Each row is a point on a landscape with many peaks, with its height.
A climber steps from a point to the highest of its 2 nearest points, and stops where none of them is higher. Distance is the straight distance between rows; heights are no part of it.
k45 h=5.86: [117 137 139 101 147  91 128 163 156 151 144 117 133 104  92 122 181 108
 118 108]
k342 h=2.57: [160 123 130  80 125 105  91 162 158 138 133 130 122 114 133  92 141 181
 144 137]
k721 h=5.09: [ 98 111 114 129 164 116 137 153 161 143 152 113 146  89 111 171 202 105
 127 117]
k794 h=4.24: [115 122 127 142 151 108  61 131 122  87 145 124 137  82 115 117 132 119
 157 158]
k65 h=3.42: [145 148  75 149  85 180 112 136  85 115 162 101 125 157 198 180 131 131
 165 178]
k345 h=5.72: [153 149  87 149 129 165  68 157 154 171 159 125  95 111 164 156 115 164
 100 144]
k208 h=1.70: [117 127  49 144 134 152 112 159  42  89  99 123 165 140 194 175 107  95
 112 158]
k107 h=3.87: [163 135 104 123  81 147 121 141  73 115 162 102 111 158 164 129 133 158
 165 168]
k530 h=2.49: [168 137 137 120  93 149 123 102 118 121 138 156 105 115 142 100  78 190
 156 151]
k762 h=4.26: [106 144 138 172 145 139 147 118 146 149 124 144 107 116 109 106 131 113
  98 118]
k957 h=4.59: [140 157 133 144 109 129  82 126 132 130 163 107  92 131 136 138 140 189
 166 191]
k290 h=2.64: [ 87 132 189 110 131  69 119 143 141 146 134 103 167 168 106 147 167  70
 122 124]
k334 h=5.96: [150 118  40 128 136 140 113 164 145 163 145 117 104 117 178 179 135 145
 109 143]
k273 h=5.68: [133 108  89 159 140 164 191 124 122 151 161 130 122 107 114 153 190 103
 118  85]
k714 h=2.42: [ 90 142 132 172 132 143 123 112  55 101 161 130 137 147 153 166 147  96
 162 180]
k977 h=0.46: [139  90 113  85 129 125 116 119 127 120 144 152 131 121 114 116  94  95
 100  71]
k145 h=5.41: [ 94 157 184 185 173 128 131  98 169 122 140 141 118  94  81  88 158 138
 154 149]
k699 h=3.40: [147 108 127 119 151 133  93 127 130 101 135 156 129  54 104  71 102 131
 124 130]
k832 h=3.32: [110 161 171 124 107 135 144 118 123 140 194 163  93 134  60  57 170 104
  88  90]
k350 h=2.68: [148 162 165 116  93 154 117  98 125 122 168 138  75 158 120 112  85 176
 149 134]
k50 h=3.08: [159 154 128 120 128 152  78 127 147 125 188 159 115  66  92  62 130 143
 127 109]
k318 h=4.94: [142 102 105 142 131 164 161 107 134 117 163 137 122  83 101 124 149 126
 138  96]
k270 h=4.20: [159 123  63 125 131 122  63 174  85  94 132 140 139  73 168 120 150 137
 136 162]
k406 h=2.31: [125 128 141  94 137  59  35 161 149 108  87 120 177 166 134  76  92 127
 102 146]
k5 h=2.37: [ 78 127 165  99 134  90 106 132 114 103 143 110 161 170 140 188 148  93
 142 132]
k451 h=3.72: [118 118 113 153 130 171 158  96 190 189 170 129 118 108  95 162 129 135
 104  78]
k447 h=2.47: [ 74 142 182 135 140  85 143 142  84  69  84 140 164 153 112 107 132  85
 131 151]
k968 h=3.57: [133 174 189 126 123 119 144 135 169 159 169 122 122 139  62  58 176 111
  79 115]
k247 h=2.18: [128 109  64 192 123 182 202  94 141 170 182 122 154  89 122 183 188 142
 170  82]
k105 h=4.04: [ 81 120 140 148 140 112 137 109  98  99 158 155 142 114 118 135 175  84
 161 117]
k355 h=4.51: [107  98 177 121 128  97 125  89 142 110  74 125 155 157 126 143  62 109
 128  92]
k470 h=2.79: [156 115 136  96 154  97 110 169 213 189  58 129 113 123 133  96 101 144
  73 108]
k510 h=4.35: [143 156 130 124 109 147 179 154 152 157 191 131 115 124  78 103 183 114
  85  83]
k982 h=3.69: [140 157 141 145 123 171 181 128 124 151 141 117  85 160 137 153 114 141
 113 144]
k15 h=2.76: [119 142 205 145 134 135 181  90 173 153 103 117 123 182  96 107 108 111
 116 118]
k689 h=0.35: [144 114 137  76 124 112 139 125  97 100 143 140 132 112 104 114 144  91
 134  86]
k978 h=4.77: [112 142 170 176 151 144 143  76 179 134 117 147 126  91  87  94 103 113
 129 121]
k811 h=1.11: [149 122 166  96 123  87  95 114 162 113  89 139 146 131 112  53  87 147
 132 124]
k676 h=0.24: [114  98 145 111 140 115 143  95  88  68 138 158 142  91 100  92 126  95
 172  86]
k121 h=2.25: [149 150 122 140 112 144 148 116  82  80 112 143 130 116 143  98  93 179
 178 167]
k211 h=3.18: [ 99 152 168 125 119  95  93 128 106  53  91 124 192 177 135  94  75 145
 144 158]
k417 h=3.44: [143 150 141 135 151 106 110 162 205 183 107 107 113 131 116 127 147 162
 101 148]
k556 h=0.93: [151  91 164 120 150  90 102 111 203 155  66 116 155 116 113  75  94 159
 121 106]
k478 h=2.67: [103 118  92 177 112 158 125  98  61 112 167 118 137 156 174 201 155  77
 156 138]
k703 h=3.47: [140 127 147 113 116 108 154 119 205 176 129 103 135 153 106 168 146 164
 132  92]
k511 h=3.17: [122 131 175 134 140 127 157  94 163 144 137 148 125 146  80 104 124  75
  84  67]
k172 h=4.90: [155 131  80 143 116 177 208 139 146 166 195 149 138 115  75 124 188 125
 113  65]
k839 h=2.61: [154 152 101 118 119 116 128 191 121 129  85 128  99 155 167 123 111 168
  97 177]
k876 h=2.03: [ 78 152 198 156 143 134 176  79  92 111 108 139 120 145 109 100 144 112
 137 133]
k830 h=1.01: [151  94  63 109 109 126 107 118  72 104 153 116 164 110 166 161 156 114
 173 117]
k472 h=2.83: [102 107 122 124 139 128 147 123 148 155 105 106 114 140 151 213 115 122
 115 110]
k903 h=4.36: [158  75  86 127 124 168 115  95 131 106 155 134 131  77 127 130 106 139
 167  99]
k67 h=2.50: [ 96 108 117  99 134 107 106 139 124 120 110 107 150 163 138 195 105 126
 125 128]
k856 h=3.74: [103  94 116 126 168  90  80 145 134  97 109 134 155  97 113 153 136  99
 127 121]
k23 h=1.50: [172 114 147  82 100 122 146 114 134 134 101 143  91 136  93  85  92 168
 128 103]
k298 h=4.12: [128 139 136 122 106 124  78 130 111 118 144 108 101 161 163 165 100 184
 146 159]
k359 h=3.81: [132 111 114 139 128 151  90 107  90  92 134 148 131  75 127 114  78 114
 145 115]
k297 h=3.22: [109 139 110 131 150 123 149 171  70 106  64 136 125 152 161 116 112 101
  80 154]
k853 h=2.24: [ 54 141 191 153 155  95 154 100  96  96 122 152 140 165 117 117 149  61
 122 151]
k583 h=2.82: [103 153 185 128 117 107 148 105 147 148  88  98 126 198 131 116  95 126
 106 151]
k401 h=3.19: [ 97  85 116 125 129 142 164  84 136 130 142 131 130 130 139 200 125 111
 143  80]
k603 h=4.31: [147 143 114 115  93 130 147 180  70 128 156 132 109 127 144 122 192 120
 134 163]
k433 h=3.20: [126 165 189 144 158  90 124 124 165 142  76  88 140 164 127  97 116 135
  98 178]
k521 h=5.17: [ 97 130 124 179 142 144 116 111 159 128  99 111 120 117 154 174  80 153
 141 166]
k317 h=2.89: [102 129 193 123 142 100 112 111 167 155 140 119 135 171  95 112 138  84
 107 111]
k681 h=5.03: [144 146  85 141 100 158 101 142 132 156 114 139  84 116 171 146  76 174
 122 147]
k507 h=2.71: [126 133 141 112 135  74  80 153 118  73  58 133 178 164 156  92  61 162
 111 153]
k909 h=3.93: [137 145 162 112 110 112 169 141 192 183 169 114 122 153  69 117 167 133
  90  92]
k770 h=2.74: [173 125  36 182 109 188 179 128 108 152 124 115 139  91 156 132 214 118
 177 156]
k184 h=1.65: [152 134 164 113 116 129 198  98 147 130 115 153  99 125  79  75 118 152
 128  95]
k495 h=3.31: [ 98  99 150  99 167  72 100 127 141  85  94 109 197 121 114 138 107 104
 132 117]
k687 h=2.56: [119 140 180  68 127  56  61 151 153 114 109 111 175 158 111  97 139 130
 129 144]
k634 h=3.30: [148 142 121 118 102 161 178 128 145 179  97 113  81 164 143 147  80 187
 110 130]
k223 h=3.64: [106 124 161 152 171  92 127 107 158 141  82 126 151 140 125 120  97  99
  91 154]
k873 h=2.00: [168 108  56  72 107 110  92 195 108 138 112 122 125 118 173 139 113 181
 150 115]
k48 h=3.12: [180 127  50 132  96 167 139 133  81 123 143 112 159 105 177 115 206 102
 179 162]
k711 h=4.39: [181 135  75 113  85 169 108 164 108 141 138 113  96 147 177 129 108 188
 146 155]
k705 h=4.49: [ 93 121 129 154 168 123 131 151 103 137 162 128 126 106 127 142 186  82
 118 137]
k29 h=4.97: [125 106  58 124 136 184 149 149 143 181 113 116 101 115 160 200 120 119
  96 112]
k937 h=1.97: [124 129 104 139 123 146 109 154  63  87 133 142 121 146 166 153 114  94
 112 147]
k407 h=2.44: [156 120  59 211 121 198 184  89 126 170 137 122 151  95 157 180 195 109
 176 126]
k411 h=2.96: [138 144  94 131 126 155 169 177 133 170  73 109  85 141 164 146 105 171
 105 149]
k524 h=3.91: [147 125 110 105 121 144 148 161 109 145 184 138 103 118 105 120 199  82
  88 101]
k976 h=1.45: [126 103  61 160 117 140 118 132  53  68 103 125 182 123 193 150 115 133
 160 170]
k954 h=4.09: [135 135 113 182 125 186 175 100 161 165 151 139 100 126 127 160 122 156
 130 119]
k10 h=3.11: [136 114 118  99 142 116 109 158 198 180 105 100 107 133 131 140 100 170
  94 113]
k320 h=4.17: [100 104 158 140 169 107 148  83 156 115  97 118 150  94  95 127 110 108
 129 119]
k362 h=4.99: [140 130 117  82 113  87 127 173 114 131 163 132 125 116 114 121 203 130
 150 136]
k366 h=5.37: [133 124 141 118 124 127 128 106 131 117 101 132 114 164 148 137  73 128
 110 113]
k528 h=3.03: [137 123  90 127  94 159 144 122  77 140 164 112 129 150 174 196 162 122
 156 139]
k376 h=3.43: [128 117 156 131 120 156 138  90 189 172 171 147 131 127  72 130 117 115
  89  46]
k621 h=3.80: [135 148 139 118 142 120 124 150 148 143  99 130  98 129 112 110 136 138
  95 154]
k900 h=2.87: [134 158 158 124  85 164 132  92 106 114 187 151  86 134  96  90 121 132
 133 112]
k747 h=3.59: [ 81  97 139 145 136 122 175  73 119 109 140 133 164 134 117 166 145 101
 177 101]
k63 h=3.45: [163 126  75 108 104 154 112 158  74 150 198 133 108 121 143 138 197  88
 130 109]
k191 h=2.90: [119 104 179  83 143  46  95 149 115 103  91 121 183 145 106 106 146  85
 131 129]
k160 h=2.81: [108 132 138 119 140  87 130 169  80  75  66 127 168 138 144  97 121 119
 110 160]
k546 h=3.71: [116 136 118  97 132 122 134 181  97 137  95 129 101 155 165 153  96  95
  63 124]
k416 h=0.14: [116 111 153 111 100 115 151  69  98  77 127 154 124 111 104 106  73 122
 140  89]
k882 h=2.29: [167 125 100  90 111 108 131 190 118 140 107 136 105 110 165 108 138 179
 128 134]
k671 h=4.79: [102 155 167 147 172 102 103 126 145 101 137 110 144 100  89 109 155 128
 153 169]
k122 h=3.09: [139 155 157 110 125 138 118 127  97 119 167 149  96 108  85  57 159 105
 120 118]
k645 h=4.61: [107 138 140 144 136 129 113 121  92  84 110 146 131 140 143 119  51 109
  91 141]
k39 h=1.21: [104  84  79 126 142 120 116 135  78  68 124 119 187 112 166 166 130 109
 172 135]
k68 h=0.75: [144  81 141  93 166  75  86 148 194 146  55 120 175 137 118 119  82 128
 102 105]
k928 h=6.12: [ 92 138 162 178 138 132 122  83 172 126 127 129 130 118 114 157 124 167
 162 155]
k575 h=2.19: [ 99 152 139 135 114 130 115 127  71 108 168 140  94 160 145 141 145 101
 123 138]
k572 h=4.88: [161 139  79 157 130 150  70 148 104 120 146 125 108  91 172 131 111 132
 139 171]
k303 h=3.10: [110 132 148 135 130 125 190  94 180 166 109 117 121 146 100 140 136 141
 120 116]
k27 h=2.85: [156 145 149  96 121 121  65 130 166 133 146 137 119 104  79  70 140 162
 153 113]
k361 h=4.50: [116 136 114 162 130 158 158 105 177 165 113 104 105 123 140 181 121 184
 139 147]
k398 h=3.77: [114 120 196 101 126  80 106  83 129  87  92 118 188 178 124 102  62 127
 141 133]
k680 h=4.28: [132 116 100 104 128 163 129 153 133 158 105 139  93 134 149 171  88 109
  71  91]
k364 h=3.82: [129 151 120 148 111 160 184 139  83 133 158 139 110 127 126 124 190 115
 146 131]
k950 h=0.59: [141  86 122  80 148  94 104 122 169 122  92 122 146 113 119 132  97 113
 108  71]
k625 h=5.22: [115 150 136 164 116 134 136 104 120 111 163 126 120 128 129 162 148 154
 175 168]
k628 h=1.31: [150 113 139  76 102 101 118 131 140 113  82 135 125 134 124  72  64 193
 158 110]
k969 h=4.48: [149 134  96 169 135 185 121 130 139 161  92 150  86  93 178 161  61 135
  92 146]
k110 h=1.83: [114 136 186 145 130 129 179  78 130 110 108 134 117 133  85  72 122 153
 151 145]
k769 h=3.60: [170 121  52 118 114 147  95 171  79 134 155 117 129 101 172 129 186 107
 138 158]

Where does a climber stop that starts at each point below?
k811: k334
k39: k334
k530: k510
k5: k928
k67: k45
k839: k928
k882: k273
